A landscape with many peaks, sampled at points; each row gives a point and its height.
From any point a climber steps to the highest of the 4 points nearest to it. It stops when none of these is higher. Distance is the straight distance between rows; heights are no part of it.
pez: [ 22   8 -21  11  11  32  -4  -9]  (h 41.0)
mevas: [26  4 -9 11  0 21 23 -7]  (h 29.1)
vuzor: [ 34  18  10 -15 -19  24  25 -13]  (h 10.9)
Solol: [ -4  18 -11  -8   0  16   8 -29]  (h 22.1)
Tari: [-17  16 -17  22  18  19  38  -7]  (h 7.8)
Vidok: [ 12   0  39 -44 -28 -51 -27 -11]  (h 37.7)
tomal: [  0  25  11 -45 -28 -19  -6 -31]  (h 41.9)
kesa: [-18  32   4 -34 -23 -31   6 -34]  (h 34.6)
duk: [-11  -8 -29  45  26  19  23  22]  (h 37.8)
mobir: [ -8  23  -7 -16   6   1  -6 -29]  (h 19.1)
reduk: [ 23 -15 -11  34  26  30  -6   4]  (h 59.9)
tuve: [-16   9  20 -36 -19 -57 -27 -12]  (h 52.7)
gab: [ 12 -25 -16  40  17  33   8  47]  (h 37.9)
Torez: [13 -4 -8 34  3 33 35 23]  (h 48.4)
toviv: [ 19   3   2 -14 -12  16 -18 -15]  (h 18.4)
pak: [  4  18  24 -43 -34 -26 -11 -23]  (h 45.5)
maler: [-11  15 -30  -7  17   5  -3 -31]  (h 4.4)
Dozez: [  3   5 -15  -7  19  17 -22 -16]  (h 20.9)
zame: [ -9  13 -30  19  29  15  -2 -11]  (h 31.5)
Pinob: [-27  -9 -26  47  42  12   3  15]  (h 33.6)
Vivi: [-24  29 -20   5  10  11  28 -13]  (h 13.6)
fozal: [  3  22  -4 -11 -10   1  14 -28]  (h 19.3)
nopi: [-40 -38  -8  42  26 -13  32  46]  (h 45.4)
tuzal: [  0  12 -15 -16   7   9 -23 -21]  (h 14.2)
beduf: [ 23  18   7 -13 -25   9   8  -8]  (h 15.9)
zok: [  5   5 -19  -4  14  22  -6 -22]  (h 23.0)
venup: [ 33  -7 -15  10   7  39  -5   3]  (h 47.8)
riti: [-10 -43   4  35  16  10  34  60]  (h 55.9)
Fudum: [ 26  -6  24 -42 -30 -21 -20 -19]  (h 29.7)
rut: [ 25  13  18 -38 -34  -5  -7 -18]  (h 17.8)
Godi: [  2 -43  14  40   9  16  32  57]  (h 65.7)
daviz: [ -4 -21 -10  46  19  18  28  35]  (h 39.4)
fere: [-20  32 -12  15  21  14  16 -14]  (h 8.8)
tubi: [ 15  16   5 -29 -17  -6 -17 -20]  (h 25.7)
Zimin: [ 16 -26  -4  48  16  28  19  38]  (h 44.6)
tubo: [-15  13 -15  26  18  22   6  -2]  (h 30.5)
Gezir: [  9 -11 -16  39  24  33   9  15]  (h 47.4)
Los: [-12  13   3 -36  -2 -22 -32 -22]  (h 36.7)
Peza: [ 38  -5  13 -36 -18   3 -19 -22]  (h 21.7)
kesif: [  7  22 -17  15   0  23  16 -13]  (h 31.6)
pobam: [  8  -2   9 -29  -9 -22 -40 -26]  (h 26.5)
Rolab: [28  2 -5 15 -3 31 18  6]  (h 40.5)
ziri: [-57 -12  -4  38  27  -8  40  40]  (h 26.2)
suz: [  1 -12  36 -25 -16 -58 -47   3]  (h 49.5)
Rese: [-31 -34   8  33  12  -4  37  62]  (h 51.5)
sed: [  7  -6  31 -40 -20 -46 -29 -13]  (h 44.0)
Tiv: [-61 -53   5  18   4 -28  37  56]  (h 27.6)
guk: [ 10   4 -23  14  13  20 -19 -12]  (h 30.2)
til: [-10 -66  11  20  -4 -12  33  76]  (h 39.8)
bafi: [  9  34   2 -22 -20   7  10 -27]  (h 18.9)
Mula: [ 25   4   2 -17  -5  20 -22 -25]  (h 16.9)
Luron: [ -2 -18 -17  44  30  21   9  25]  (h 50.3)
Galal: [-39 -24  -1  42  11  11  42  47]  (h 42.9)
ser: [  2  23   4 -29  -9  -5 -14 -26]  (h 33.9)
sodup: [ 19 -21  40 -35 -34 -44 -32   4]  (h 29.9)
Gekan: [ -1   3  -5 -27   3 -17 -43 -24]  (h 25.6)
geb: [-10  13  -6 -17  11  -7 -14 -30]  (h 19.6)
toli: [-27   5  15 -32 -12 -55 -22 -18]  (h 58.8)
gamar: [ -2  -3  21 -33 -21 -45 -28 -10]  (h 47.6)
mol: [ -5  18   1 -28  -1 -18 -29 -31]  (h 59.5)
kebib: [ 13  -3 -12  26  13  32  18   3]  (h 46.1)
Zed: [-24  -9  37 -22 -17 -76 -38   0]  (h 40.2)
zedis: [ 23  18  -4  15 -10  32  30   0]  (h 34.0)
Sevuf: [-10  37  -3  -3  -9  14  23 -22]  (h 17.6)
ruro: [-10  37  -2 -31 -15  -9  -5 -37]  (h 37.6)
kidem: [ 3 -1 -9 31  6 25 35 21]  (h 55.4)
Las: [-13  13  -3  34   7  33  42  20]  (h 46.4)
bab: [ 31  -2 -12   0   5  19 -27 -13]  (h 22.2)
nada: [ -2   9  16 -37 -27 -43 -19 -21]  (h 50.1)
gezo: [-23 -19 -19  53  29  11  20  30]  (h 37.1)
fum: [ -5  11 -21  14  11  27  12  -2]  (h 37.5)
donud: [-30   4 -16  41  26  12  34  20]  (h 17.9)
zivo: [ -7   1   6 -35   2 -34 -38 -22]  (h 21.9)
sofo: [-32  -3  24 -31   0 -56 -42  -9]  (h 39.6)
Lifig: [ 38  11  18 -37 -35  -6  -5 -19]  (h 14.1)
fonas: [ 13 -23   4  38  -6  18  37  47]  (h 53.4)
Fev: [-16 -55   5  32  -2   3  32  77]  (h 47.5)
mika: [ -5 -15  28 -29 -10 -49 -50  -4]  (h 60.6)
pavi: [ 28  13   4 -16 -15  23  -3 -11]  (h 16.1)
vur: [ -8   5 -19  36  34  24   0   5]  (h 37.4)
kila: [ 19 -10   9 -29 -14 -19 -43  -7]  (h 22.3)
kiz: [ 20 -23  46 -23 -38 -55 -43  18]  (h 21.3)
kurun: [ 12  13  -9 -11   7  29  -5 -21]  (h 30.1)

Where does a climber stop that starts at each point below?
vur => reduk
ziri => Godi
Vidok => toli
tuzal => reduk
pak => toli
sodup => mika
gamar => toli
